A landscape with many peaks, sampled at points; each row gives a point and its height.
A climber steps from a point to the highest of its 4 nearest points, and stops where none of them is higher. Distance is the straight distance between rows; heights are no part of it.
J750: [  2  82 -20 -11  28 -24  47 -20  11  -6 -18  -7 -30  29   9 -30 -77 -14
  38  35  14 -56  -7 -20  -4   2]  height 5.60
J788: [ 25  27 -10  48  18  41   2 -37  16 -17  17  18  52 -61 -33   9 -13  10
 -53 -10  40 -37 -21  16   1 -47]  height 1.70
J521: [ 19  60 -22  40  45  -7  18 -30   0 -10 -38 -41 -50  25 -16 -23 -31   7
  27  -1  65 -65   7 -10 -17 -35]  height 3.37
J975: [ 32  58   1 -14  -3   8 -14  11  16   2 -24 -34  85 -57  -1  -5 -27  13
 -53   5  -8 -54 -63  19  11 -36]  height 2.52
J61: [  4  55  21  33  -2  30 -38  -3 -19  -3 -61 -41  12 -11  48 -32 -41  20
   3  27  37 -54 -51  -8 -19 -46]  height 2.92
J66: [  8 -72  38  19   0 -38 -70  -2 -24 -53 -10 -10 -79  42 -24  -1  65 -40
  57 -36  -4  12  59 -13 -36 -39]  height 3.29
J761: [ 52  28  19  10  16 -55 -28 -11  -4 -12 -49 -42  19 -13 -21 -45 -17   0
 -11   0   2 -70 -12  17   0 -39]  height 2.51
J490: [-43 -37 -10 -27 -41  36 -21  33 -22  39  10  12  30 -10  47  14  29  13
 -27  14 -17  50 -26  -3  -6  21]  height 6.29
J929: [ -8   0 -51 -26  22 -19  64   2  10  24   5 -30 -40  25  -6   5 -24  14
  12  13 -11   4  36 -11   3  76]  height 3.46
J234: [ 36  25 -13 -19  57 -57  48 -27  47  -4  -2   3  -3   4 -45   9 -48  -8
   2  12  -7 -36  47  11  10  31]  height 5.44
J737: [-20 -67 -18  38 -21  68  12 -30  -5  -6  69  51 -52   8  -2  22  50   2
  17 -27  27  84  38 -29  17  34]  height 5.26
J110: [ 11 -89 -10 -19 -12  -6   5  36   2 -23  -4 -55 -29   3   3 -23  72  48
   3 -32 -15  28  13  18  -3   1]  height 5.57
J568: [ -3  63  40   2  27 -13  12 -34   5 -22  23  63  -3  31 -16  10 -48 -33
  36  29   4 -25  -9 -34   5 -12]  height 3.86
J51: [  4 -12 -23  40   2  31   7  19 -12  20 -31 -61  10 -44  12 -26  32  36
 -19 -15  32 -29 -32  31 -23 -27]  height 5.28
J828: [ 21  13  14  60  47   3 -33 -34 -16 -31 -14 -10  -5 -15 -38 -27  -6  11
   5 -16  59 -52  -2  -2 -31 -76]  height 3.34
J295: [  44   -9  -19   24   -3   27    8   -2   52   -5   31  -31   84 -103
  -57   15   28   25  -85  -41   13  -21  -14   29   24  -28]  height 2.42
J211: [ 18  27 -33  24  21  46  37 -21  61  17  23  33  36 -67 -13  51 -30  19
 -39   9  22 -21   4  45  37  12]  height 5.34
J456: [ 16  54  -2 -23  36 -46  54 -12  66  -1  27  50  33  -9 -30  32 -67  -5
 -17  34 -26 -18  22  19  31  18]  height 4.07
J847: [-15 -36 -19  16  -1  25  19  11   6  18  13  -7  11 -10  -1   3  15  20
 -17  -4   6  17   5  -3  -3  15]  height 5.09
J634: [-35 -19  -7 -33 -20   3  14   6 -19  32  24  44 -15  56   9  37   7 -24
  33   8 -34  72  27 -43  11  77]  height 4.05
J890: [ 15  -4  52  35   2 -12 -82   6 -16 -26 -38 -53  -7  -8   4 -39  19 -17
  -5 -20  26 -41 -12  25 -22 -89]  height 2.91
J912: [ -9 -61 -42  39  15  54  47 -17  30  12  49   3 -37  -8  -8  17  25  33
  -5 -20  16  54  27  -8  31  55]  height 4.15
J892: [ -3 -68  45 -31 -34 -68 -98  38 -29 -20 -37 -47 -31  38   2 -34  44 -40
  43 -30 -41   7  12   9 -30 -33]  height 2.27
J111: [ -6  -3 -51   6  -9  52  55  -4  40  44  40  39  -7 -35  27  44 -12   3
 -23  14   8  55  29  13  35  59]  height 7.43
J92: [-14  22 -12 -44   1 -20  32  20  -1  36  12  23  42  -8  23  26 -27  15
 -25  34 -35  13  -5   7  13  50]  height 3.93
J392: [ 15  77  -5 -59  10 -50  26  37  29  13  -6   1  58 -43  -1   1 -67  14
 -51  32 -49 -47 -35  18  17  21]  height 6.20
J254: [ -7  76 -27 -27  12  -1  82  -4  74  30  41  48  -3  -6 -23  39 -99 -12
   0  51 -29  -7  24  12  29  42]  height 5.37
J958: [ 23  96  59 -59 -43 -44 -55  18  -3  -7 -46  16  49 -12  63 -36 -68  -6
 -11  26 -17 -42 -63 -16  11 -20]  height 2.76
J699: [ 12 -68  53  31 -10  27 -46 -16   8 -77  61  63  -2   5 -58  19  94 -25
  12 -71  27  46  31   5   0 -64]  height 4.59
J83: [ 24  36 -10  63  58   0   3 -50 -11 -30  -9   3 -70  33 -50 -10  -9 -27
  42 -15  68 -36  46 -28 -31 -40]  height 2.90
J474: [  4 -33   1 -18 -12   1  -2   5   8  16  16  22  50 -23   3  23  22   3
 -31 -15 -19  38   1  11  21  21]  height 4.45
J705: [-28 -21 -14   2 -19   1  -8  21 -32  17 -55 -73 -45  20  40 -21  24   1
  34  16   4  12   1  15 -35  -8]  height 7.12
J361: [ -1 -55   1  59   6  55  -9   1  -5 -20  19   5 -23 -14  -7 -14  69  21
  -3 -27  57  -3  11  16 -32 -50]  height 3.15
J17: [ -4  34  28 -55 -21 -73 -53  30 -51  17 -39 -17  11  28  53 -28 -43 -23
  13  21 -31 -24 -22  -7 -27   4]  height 3.05
J241: [-38 -15 -50 -10 -18  30  38  45 -16  52 -11 -66  -3  -3  44  -9  18  45
   3  13  -3  15  -6   8  -9  44]  height 5.74
J908: [-29 -62 -20 -24 -47  10   7  50 -21  19 -26 -63 -27  25  43 -24  65  33
  -2   4 -16  41  -8   8 -15  20]  height 6.18
J145: [-12  79 -48 -15  -3  16  27  30   2  26  -7 -29  17 -23  42 -13 -43  34
 -19  41   9 -57 -47  -5  -8  24]  height 4.65
J507: [  6 -56  52  21  -8  21 -44 -15  -6 -37  35  25  26  -4 -50  -1  76 -21
  -3 -56   7  17   0   8  -8 -76]  height 4.68
J126: [-12 -62   9  34  10   9  -3 -20 -12 -39  23  28 -47  43 -43  18  55 -10
  31 -31  22  41  39 -23 -10 -12]  height 3.94
J661: [  5  32 -11  13   0   2 -17   3 -30   7 -50 -62   5 -27  23 -43 -27  19
 -10  24  21 -64 -32   7 -12 -39]  height 3.56
J660: [ -3 -70   6 -18 -19 -28 -43  40 -19 -21 -51 -83 -81   7  23 -39  56  15
  28 -20  -8  13   9  17 -31 -21]  height 5.62
J308: [-46  -3  10 -21 -34  33 -24  42 -44  40 -30 -11  10  16  61 -17  18  -4
   8  37 -24  36 -30  -9 -37  -7]  height 7.28
J846: [-18  38 -36 -66  10 -32  52  27  -9  48   1 -21 -29  14   7  17 -56  -2
  18  48 -21 -16  15  -8   9  72]  height 3.20
J775: [  7  47  19 -50   7 -76 -12 -14 -23   6   8  47 -26  61  -2  16 -43 -49
  50  45 -42   2  16 -46   3  32]  height 6.65
J240: [-20   9 -41  30 -10  57  40   8   5  33  11  12  25 -54  11   6   5  27
 -29  27  23  -9 -27  22  12  31]  height 4.58
J202: [ 17 -66  16 -15  -6 -34  -2  10  26 -29  38  19  11  -1 -27  22  36   9
 -23 -44 -37  57  36  11  33  37]  height 5.06
J460: [ 20 -24  22  23 -18  22 -36 -14   6 -24  29  -3  79 -57 -50   4  54 -10
 -50 -52  11 -10 -30  20  -8 -66]  height 3.11
J910: [-22  18  -1  30  13  18  -9 -29 -23  14 -17   6 -29  44  -3   2  -3 -32
  44   4  33  -1  12 -38 -24 -12]  height 6.59
J52: [  8 -37 -59  14  31   1  62  -4  23 -12   0 -54 -45   6 -32  -4  22  32
  25 -22  16  11  40  -2   7  47]  height 3.87
J140: [-22  15  -6  79  15  79 -37 -12 -17 -15   3   5  -6 -34   4  -2  27  13
 -13 -18  75 -18 -32  -1 -34 -69]  height 3.43
J427: [ -5  60   3  -5   4   7  21 -16   7   9   0  48  27  -5  14  14 -45 -11
  -3  39  14 -25 -23  -8   8 -11]  height 5.24
J629: [ -2  31  -6 -20  21 -30  39 -14   5  15   2  18  -5   6 -12   6 -44 -23
  20  33  -3 -14  17 -15  11  22]  height 6.69
J622: [  8  51 -37  32  25  34  20   5  -1   3 -28 -38  18 -36  27 -15 -16  46
 -20  28  36 -73 -50   9 -20 -16]  height 4.21
J726: [-53  21  -6  17 -19  65  -9   4 -35  42  -2  24   3  -2  62  10   2  -9
  14  32  13  10 -38 -16  -7  -1]  height 6.25
J248: [-45   0  19   2 -26  10 -20  -5 -50   8 -27  -1 -60  84  10  12  22 -56
  64  -2 -12  44  22 -39 -38   9]  height 4.89
J930: [ -9  41 -43   6  16  39  67 -17  55  26  35  43   9 -29   0  45 -62   6
 -16  39  15 -13  -3   1  26  25]  height 6.64
J87: [-45  24 -26 -11   0  19  42 -36  -8  34   8  54 -34  42  -3  39 -26 -41
  28  36   6  36  15 -34  12  47]  height 3.38
J137: [ 39  12 -67  47  49  -2  43 -16  24  -3 -19 -71 -11 -32 -43 -14 -31  49
  -5 -12  49 -68  11   2  -1  -6]  height 5.68
J467: [-28 -55  10  34 -20  54 -21 -35   8 -16  56  78   5   3  -8  22  53 -14
   3 -26  17  69   3 -14   7  -3]  height 7.65
J431: [ 47  24 -23 -19  10 -33   5   9  20   7 -31 -82  67 -63 -31 -13  -7  28
 -61 -13 -20 -77 -16  30   9  -6]  height 3.68
J805: [ 50 -10 -16  32  44  10  44 -43  65  -2  25  14  36 -66 -57  44 -16  20
 -40 -32  13 -17  42  25  43  10]  height 3.96
J199: [ 15  54 -15 -50  35 -62  63  10  65  23  13  21   4 -19 -27  34 -72   6
  -2  27 -46 -16  40  27  32  43]  height 4.41
J284: [ -3 -31  23  15   2 -12 -32   9 -28 -11 -11   2 -17  30  14  -5  35 -26
  40  -4  -3  19  -2 -12 -24 -28]  height 7.92
J666: [ 21  11  -6  -8  14 -67  -2   3 -17   9 -31 -27  -4  26   2 -37 -18 -15
  15  16  -1 -34   4   0 -15  -1]  height 3.35
J779: [-33  86   8  22  -2  67  36 -44  17   8  33  98  12 -10  20  30 -44  -9
  14  33  24  -9 -32 -28  19  -3]  height 4.66
J489: [ -4 -12  20  -3  10   0  22 -23  17   4  38  86  32  -5 -18  50   0 -26
  -4   2 -13  34  26  -7  26  10]  height 4.26
J858: [  2 -50 -29  55  -2  77  10 -31  26  -4  59  61 -16 -35 -22  29  41  16
 -18 -32  55  50  27   2  19   8]  height 5.07
J68: [-13 102  65 -51 -11 -28  -8  -5  20 -13  10  83  46  11  15  10 -76 -34
   5  27 -19 -23 -45 -14  18 -15]  height 0.29
J299: [-17  17  26  28 -26  49 -31   3 -22   7  -8   6  46 -16  31 -14  11 -10
 -11  15  13 -19 -53  -5 -25 -48]  height 4.83
J418: [-10  68   0 -42  10 -16  28  19   6  21 -20  17  29  -2  28   2 -65   8
   2  40 -17 -32 -40  -7   5  29]  height 4.63
J130: [-16 -67 -54  38 -15  92   1  -9  10   1  48  -5 -30 -50   2 -12  73  42
 -33 -30  40  36  -8  37  -2   7]  height 4.09
J315: [ 28 -88 -31  29   7  27  18 -28  39 -30  70  15 -56 -14 -27  18  26  52
  -6 -60 -24  84  37   7  48  49]  height 3.67
J64: [ 31   3   3 -29  13 -54  11   1  15   5 -22 -27  37  -9 -21 -16 -26  -3
 -21  14 -20 -34 -10  24  15  17]  height 4.12
J209: [-16 -66 -16   5 -28  44   4  -1  25  13  55  60  10  -3  12  38  37  20
 -21 -20 -19  83  13  -1  39  62]  height 4.90
J232: [ 31 -47  37  21  22 -57 -34 -12   3 -48  -7  10  -7  27 -51 -12  22 -31
  25 -30   2  -4  33 -14  -9  -7]  height 4.23
J15: [ 35   7  36  35  -3  -3 -41  -4   7 -29 -13 -23  54 -39 -27 -36  27  -9
 -43 -26  11 -46 -22  17  -3 -76]  height 2.88
J185: [ 14 -99 -36  44  -8  70   6 -28  29 -34  86  45 -38 -21 -16  18  49  39
 -19 -36  20  79  32   4  36  20]  height 4.04
J260: [ 40  32 -33   9  34 -19  31  -3  19  -3 -22 -41  23 -34 -25 -13 -13  21
 -24   1  20 -79 -17  22   0 -15]  height 4.72
J273: [-22 -44  44 -37 -57  22 -50  31 -31   7  -1  11  58 -16  24  -7  59 -22
 -30 -14 -35  47 -46  11 -12 -38]  height 3.75
J586: [ -6  50  13   4   3 -24 -26 -37 -30  -3 -39   1 -56  60   3  -8 -47 -51
  50  18  15 -22   1 -25 -23 -12]  height 5.25
J697: [ -4 -32  32 -24 -31 -36 -57  52 -33  20 -41 -39   5  28  40 -22  29 -23
   4  20 -50  17 -22  20 -18   6]  height 4.73
J172: [-10 105  36 -32  -2 -25  -5  -6  12  -3 -17  39 -19  41  35 -34 -84 -22
  46  36  11 -40 -28 -39  -3  -5]  height 4.82
J356: [  1 -52  30  28  -6 -36 -65  26 -13 -53 -35 -53 -76  20  -6 -23  48  -3
  39 -36  19 -15  28  19 -39 -52]  height 4.25
J37: [-20   3 -33  -8   4 -15  58 -13 -18  15  -1 -11 -82  77 -16  19   4 -45
  43  -3  -4  31  58 -39  19  73]  height 3.23
J391: [-49  74   7 -12 -10  29  24 -23 -12  11  13  56  -7  41  35  20 -54 -25
  32  47  10  -6 -20 -37  10  10]  height 4.19
J425: [ -1 -46 -17   6   4 -21  -9  26 -21  -3 -48 -91 -51  -4   1 -45  20  10
  18 -15   6 -23  10  19 -18  -5]  height 5.96
J746: [  4   9  45  40  24  25 -36 -44   7 -26  37  60  62 -29 -46  26  19 -27
 -22 -27  23   1 -19   4  12 -59]  height 2.63
J298: [-38  68  15 -24 -15  26  35 -15  37  19  29  93  21   0   9  47 -61 -20
  -9  38 -27  14 -27  -5  19   5]  height 4.08
J71: [ 39 -58   5 -19  -7 -55 -30  30  -5 -20 -33 -68  13 -24 -17 -51  36  13
 -26 -31 -27 -15   3  36  -6   2]  height 2.74
J136: [-26   5  59 -11 -40  10 -32   9 -35  21   5  45  43  18  33  -2  14 -30
  -2  12 -14  36 -23 -20 -16 -18]  height 4.88
J533: [ -2 -16 -24  32  28 -14  11 -18 -17  -5 -31 -42 -55  11 -24 -25  17   0
  42 -14  40 -20  31  -7 -29  -9]  height 5.17
J701: [-10   1  38  17  -4  20 -36 -10 -20  -2  12  52  45   1  -8  15  13 -28
  -8   4  -4  16 -20 -14   8 -36]  height 3.74
J937: [ 22 -51   0 -68 -15 -72   8  60 -12  12  -9 -31   6  26  -4 -16  22  28
 -17  -4 -74  54  18   1  10  89]  height 5.01
J989: [-37 -52 -31  13 -30  59   8  16  -8  17  -7 -40 -38  -5  28 -13  57  33
   5 -13  18  35   4   5 -22  -5]  height 5.69
J863: [ -2  86  11  40  19  48   9 -41   3 -28 -26  15  -8  21  30 -17 -47   3
  26  14  54 -65 -26 -31 -14 -51]  height 4.14
J971: [  1 -69 -19  -5 -41  45  -4  27  20   2   8 -51  46 -63   6 -17  80  56
 -51 -37 -10  11 -32  40   2 -12]  height 4.54
J309: [  2  67  56   1  11   2   3 -52  30 -28  37 102  69 -13 -14  35 -55 -48
 -11  15  -7 -14 -18 -30  29 -43]  height 1.51
J682: [-33   8 -46 -36 -42  42  35  36   8  73  11   0  40 -29  47  20 -12  35
 -42  44 -12  22 -41  22  15  70]  height 5.14
J163: [ -9  46 -43  21  31  23  59 -36   9  12   4   4 -17  11 -13  15 -43  -6
  25  19  32 -23  10  -5   4  16]  height 8.21
J408: [-28  67  45 -50 -19  -6 -38  32 -37  18 -23  30  39  11  61  -5 -45 -15
  -7  41 -34   1 -62  -5  -2  -9]  height 4.13
J553: [ 25 -59 -24  30  20 -23   9   8  10 -27 -14 -68 -52   6 -33 -29  55  41
  16 -37  30 -14  45  16 -15 -21]  height 4.76
J648: [-27  35 -18  29  12  50  31 -52   8   3  37  69 -16   2   0  37 -27  -9
  12  22  44   0   5 -26   6   2]  height 6.30
J132: [-39  61   5 -25 -34 -32 -50  24 -66  31 -72 -54 -61  65  76 -18 -50 -20
  39  24 -16   2 -18 -16 -25  18]  height 3.57
J342: [ 19  50  60  10 -27  -4 -79   4 -29 -12 -52 -29  48 -10  51 -41 -21 -17
 -10   9  -8 -34 -52  -3  -3 -68]  height 1.71
J611: [ 62 -15  -8  26  43 -49  -2 -10  -6 -31 -26 -42   6 -33 -63 -24   0   4
 -15 -24  12 -57  29  23  -3 -33]  height 1.81
J918: [ 14  62   1  35  11   1 -35  -7 -14 -23 -70 -63 -44   1  44 -31 -50   7
  30  19  37 -67 -12  -4 -15 -49]  height 3.44
J50: [-19 -25 -25 -11   1   0  31  -3 -10  21   8   0 -27  37   4  14   9  -6
  26  13 -14  35  27 -20   7  65]  height 3.80
J873: [ 10   4 -24 -19  13  -2  26  13  18  28 -13 -37  48 -45  -4   2 -15  23
 -42  21  -2 -29 -26  27  18  17]  height 4.06
J165: [  -1   -3   29   62   17   30  -47  -14  -15  -31   -2  -16  -34    2
   -6  -22   31   -9    6  -29   56  -15    6    7  -49 -100]  height 4.29
J926: [  24 -115   -5    0  -28   19   -4   26   11  -52   19  -43  -22  -16
   -3  -15   81   51    4  -60   -4   12  -11   31    0  -21]  height 5.10
J215: [-22 -47  37 -41 -30 -30 -18  33 -22  24  -6  15  24  23  14   1  38 -15
  -3 -10 -44  44  -2  -2   0  19]  height 4.98
J279: [ 23 -52 -25 -49  -3 -60  31  20   0  -8  18 -11 -36  43  -9  10   3  24
  14 -32 -73  78  68 -25  23 100]  height 6.15
J850: [ 16  29 -56  26  47  19  77 -45  39  -4  19 -11 -18 -27 -42  13 -32  25
   4  -5  36 -38  27   6  11  18]  height 7.01
J826: [  8 -41  13  37  18  17   2 -39  26 -31  41  49  16  -9 -53  22  34  -5
 -16 -49  30  23  15  -2   0 -32]  height 3.70
J36: [ -4 -90  20  24 -37  64 -29   7  10 -34  44  42   2 -11 -15   3  87  20
  -5 -56  18  48  -6  14   6 -45]  height 5.58
J73: [-42  92  18 -29 -26  45 -33  28 -37  29 -55 -16 -39  33  89 -25 -70 -18
  33  49   8 -22 -47 -19 -18  -1]  height 3.78
J40: [ 48 -74  -3  37  17  18   8 -27  46 -46  59   8   7 -33 -66  19  45  23
 -22 -65  11  30  42  25  37   2]  height 4.97
J797: [-22 -20   7 -59 -35   2 -10  56  -8  58  -1 -10  74 -42  29   9  27   7
 -64   4 -45  31 -32   9  10  33]  height 5.36
J951: [ -1 -29  27  28 -14  46 -41  11 -12 -24  -8 -10  26 -28  -5 -25  56   1
 -20 -27  10  -3 -23  24 -21 -77]  height 3.79
J765: [  5 -83 -37 -15 -40  56   1  28  23 -14  33 -18   9 -36  25   6  68  51
 -32 -30 -26  52 -22  11  23  21]  height 4.57
J764: [-31 -62  16  36  -9  35 -42   2 -28 -53 -10  -8 -88  29   5   4  71  -6
  40 -32  68  32  18  13 -49 -82]  height 4.24
J134: [ 18 -76  57 -18 -38 -39 -84  34 -23 -57 -10 -40 -11  12  -4 -27  66 -27
  12 -20 -18   1   3  35 -32 -77]  height 3.03
J91: [ -9 -29  10 -27   3 -33   5 -18 -16  -9  10  23 -33  58 -13  22  14 -38
  58  -5 -28  44  38 -39  -2  36]  height 4.11
J293: [ 45 -29 -18 -17  22 -35  11   0  35  -2   1 -23  53 -41 -38  11  -6  16
 -53 -21 -26  -8   7  36  30  13]  height 3.40
J577: [ 18 -65  20 -27  -6 -60 -18   5   0 -50  16  -2 -36  40 -36  -6  42 -16
  22 -39 -36  49  48 -19  -4  27]  height 5.21
J582: [ 13  28 -42 -15  32 -47  46  26   1  31 -36 -70  -9  -5  -4 -35 -26  25
   4  37  -5 -63   0  10 -11  28]  height 4.42
J12: [-42  -6  42 -49 -48  -5 -47  44 -62  47 -11  27  14  33  52   5  16 -14
   1  31 -49  50 -37 -20 -30   3]  height 6.17
J494: [-23  93 -10 -37   9 -59  29 -13  15 -16 -10  29 -50  52  -7  -9 -81 -41
  39  44 -12 -36   4 -36   7  34]  height 5.13
J814: [-34  11  31 -29 -19   3  -2  -6   6  17  49  94  71  -2   8  50 -19 -43
 -33  16 -41  46 -14   4  29  20]  height 7.78
J340: [ 52 -87 -15  17  15 -14   8  -6  13 -56  35 -17 -29  21 -49 -13  41  27
  13 -59  -6  24  56  -1  20  20]  height 6.70
J368: [  2 -80 -34 -18 -18  -6  11  31  -7 -12   2 -66 -64  34   4 -17  51  29
  34 -23 -29  43  33  -3 -22  35]  height 5.52
J70: [ 41  50  44  20  36 -85 -16 -48   9 -38  -2  30 -12  40 -41  -9 -58 -41
  29   2  13 -47  14 -25   4 -16]  height 2.89
J670: [ 38  42  29  59  49  -6  -4 -56   8 -59  15  50  21 -11 -58  -8 -12 -28
 -12 -28  57 -57   4  -8   4 -64]  height 2.46
J107: [ 26  53  -1 -58   5 -84  -6  34   7  18 -36 -54  33 -16  12 -50 -59  12
 -38   9 -28 -60 -27  25  11  17]  height 5.67
J244: [  4 -25  13  21  34 -13  10 -15   1 -26  13   8  -8   5 -38   4  25 -12
  -8 -29  27  -8  13  -5  -6 -20]  height 3.47
J447: [  5   0   3 -53  -8 -62  -3  42 -28  33 -31 -44  13   7  18 -31  -4   0
 -11  28 -31  -4 -12  15 -13  31]  height 3.85
J328: [ 27 -43 -42  41  39  33  38 -16  23 -13  28  -9 -17 -24 -40   6  29  35
 -10 -41  45   7  23   0   7  10]  height 3.45
J108: [-24  39  -9 -13 -29  27   2  26 -11  26  -8  -1  45 -24  48   4 -15  12
 -29  32 -14 -20 -55   4  -4  -5]  height 5.27
J978: [-50   9 -27 -13 -27  38  23  27 -14  54  21  22  12  -5  53  29  -8  10
 -10  40  -3  39 -15  -8   1  51]  height 5.61
J54: [-46  24  12 -31 -21  36   8   3 -24  43  14  59  26  12  37  21 -19 -14
   9  56 -23  44 -29 -23   2  34]  height 5.20
J813: [  2  17  23   1   3  14   4 -37  33   8  29  63  69 -45 -21  32 -19 -21
 -28   3 -20   0  -6  24  34 -11]  height 3.73
J79: [  0 -15  24  43  27 -16 -43 -20 -19 -28 -23 -24 -66  34 -16  -6  12 -24
  49 -17  39 -10  32  -7 -41 -59]  height 5.51
J715: [ 30 -38 -14 -11  27 -89  14  22   4   1 -20 -46  -3  15 -27 -14   4  -3
  -2 -13 -28  -1  28  12  14  33]  height 3.33
J841: [ 11  31  22 -10 -15   1  -5  -3   7  18  22  22  79 -45   1  17 -19 -11
 -44   2 -29  -5 -30  14  33 -12]  height 2.56
J24: [-19 -29 -16 -52 -25 -43  -8  50 -39  32 -40 -67 -51  54  28 -17  17   1
  27  14 -38  30  18 -10 -30  58]  height 5.85
J652: [ -3 -43 -59 -10 -10  25  53  -5   6   3  26 -32 -67  39 -12  13  27  26
  21 -14 -17  54  54 -30  23  97]  height 4.34
J415: [ 41  53  34  -5  11 -31 -21 -23   1 -13 -11  18  39  -1 -11 -23 -49 -23
  -7   8   2 -45 -26  -2   8 -46]  height 2.13
J106: [ 20  20   0 -56  11 -30  40  13  35  24  10  25  33 -20 -22  38 -41   1
 -43  19 -44  23  39  27  46  47]  height 3.30
J597: [ 18   2  44  -9  -5 -46 -42   2 -17  -6 -22  -4  34   5  -9 -18  -7 -25
   1   8 -10 -25  -1  -2 -10 -20]  height 3.06
J103: [-23  65 -26  38  -9  64  28 -35  -4   7   3  42  15 -11  28  10 -38   0
   9  29  34 -38 -31 -22  -3 -19]  height 4.99
J539: [-34 -25  19  21  -8  11 -16 -23 -25   2  27  57  -9  43  -8  37  40 -39
  45  -6   9  44  21 -43 -15 -18]  height 5.29
J286: [ 16 -33 -18   7   9  12  32 -20  42   7  18  36  19 -19 -13  40  -3   6
 -11  -8 -16  51  56  10  36  47]  height 5.40
J45: [-28  -4  -1  35  -3  48 -17  22 -28  19 -38 -32 -14  -4  43 -12  25  12
   1  10  29 -14 -27  10 -36 -31]  height 5.99
J81: [  5 -26  40 -50 -13 -80 -19  23 -28  15 -22  31  -2  44 -14   2   6 -30
  22   9 -61  33  25 -21 -11  33]  height 4.74
J855: [ -3 -34  60  -5 -29   3 -56  20 -29 -17  -4  -5  53 -14  -1 -20  55 -28
 -17 -22  -1   3 -36  17 -21 -58]  height 3.13
J152: [-32  -6  21  57  -7  53 -34 -13 -26 -15   7  20 -40  29   2   2  29 -15
  40  -8  38  18  12 -21 -42 -45]  height 5.63
J528: [  7  47  19  74  25  33 -48 -11 -21 -21 -55 -47   1 -25  16 -41 -12  27
 -10 -11  59 -75 -20  14 -29 -88]  height 2.32
J632: [ -5  62 -18 -53 -21  21  25  32  29  48  21  41  65 -65  25  35 -61  23
 -63  38 -42 -18 -31  24  21  27]  height 4.10
J198: [ -4 -36  -2 -30 -43  12  13  20  24  32  46  49  25 -11  30  49  -9  21
 -56   0 -69 112  18  40  48  91]  height 6.71
J353: [ 27  42  46   7  12 -54 -88 -26 -18 -17 -66 -49 -16   4  23 -37 -65 -11
  14  -7   4 -62 -16   4 -17 -56]  height 1.44
J543: [  2  63 -19  -7  11  -9  22  -5  -3  14 -18 -14   5   9  15 -19 -35  12
  21  31   9 -66 -27  -3   0  -4]  height 5.03
J785: [-10  56  -6 -12   6 -11  -6  12 -24  15 -63 -44 -27  31  54 -27 -51   6
  25  48   9 -40 -27  -5 -14   0]  height 4.39
J102: [ 19 -83 -39  10  16 -10  38  -8   3 -36  44 -20 -93  50 -43  14  45  24
  39 -50 -18  55  65 -28  31  50]  height 5.08
J131: [ 12  81  -5 -73  24 -90  28  19  19   7  -6 -11   2   1  -6 -17 -79   5
  -6  33 -41 -57 -11   0  13  38]  height 7.97
J156: [-16  -9 -49 -50  -1  -9  58  10  -1  30  22 -10 -44  45  -2  45  -1  -2
  16  -1 -52  70  63 -22  18 109]  height 5.00

Call two points neighbours if one is among the 4 nearest of the other. Go from one point of each pair to the other, from neighbour to neighbour, staying as high as possible. Name the lowest point that can't be avoided.
J308 / J111: J978
J308 / J131: J418
J163 / J111: J930
J814 / J111: J54

Where does a climber stop that starts at each point below?
J622: J163
J958: J308
J353: J163
J61: J163
J17: J308
J73: J163
J746: J308
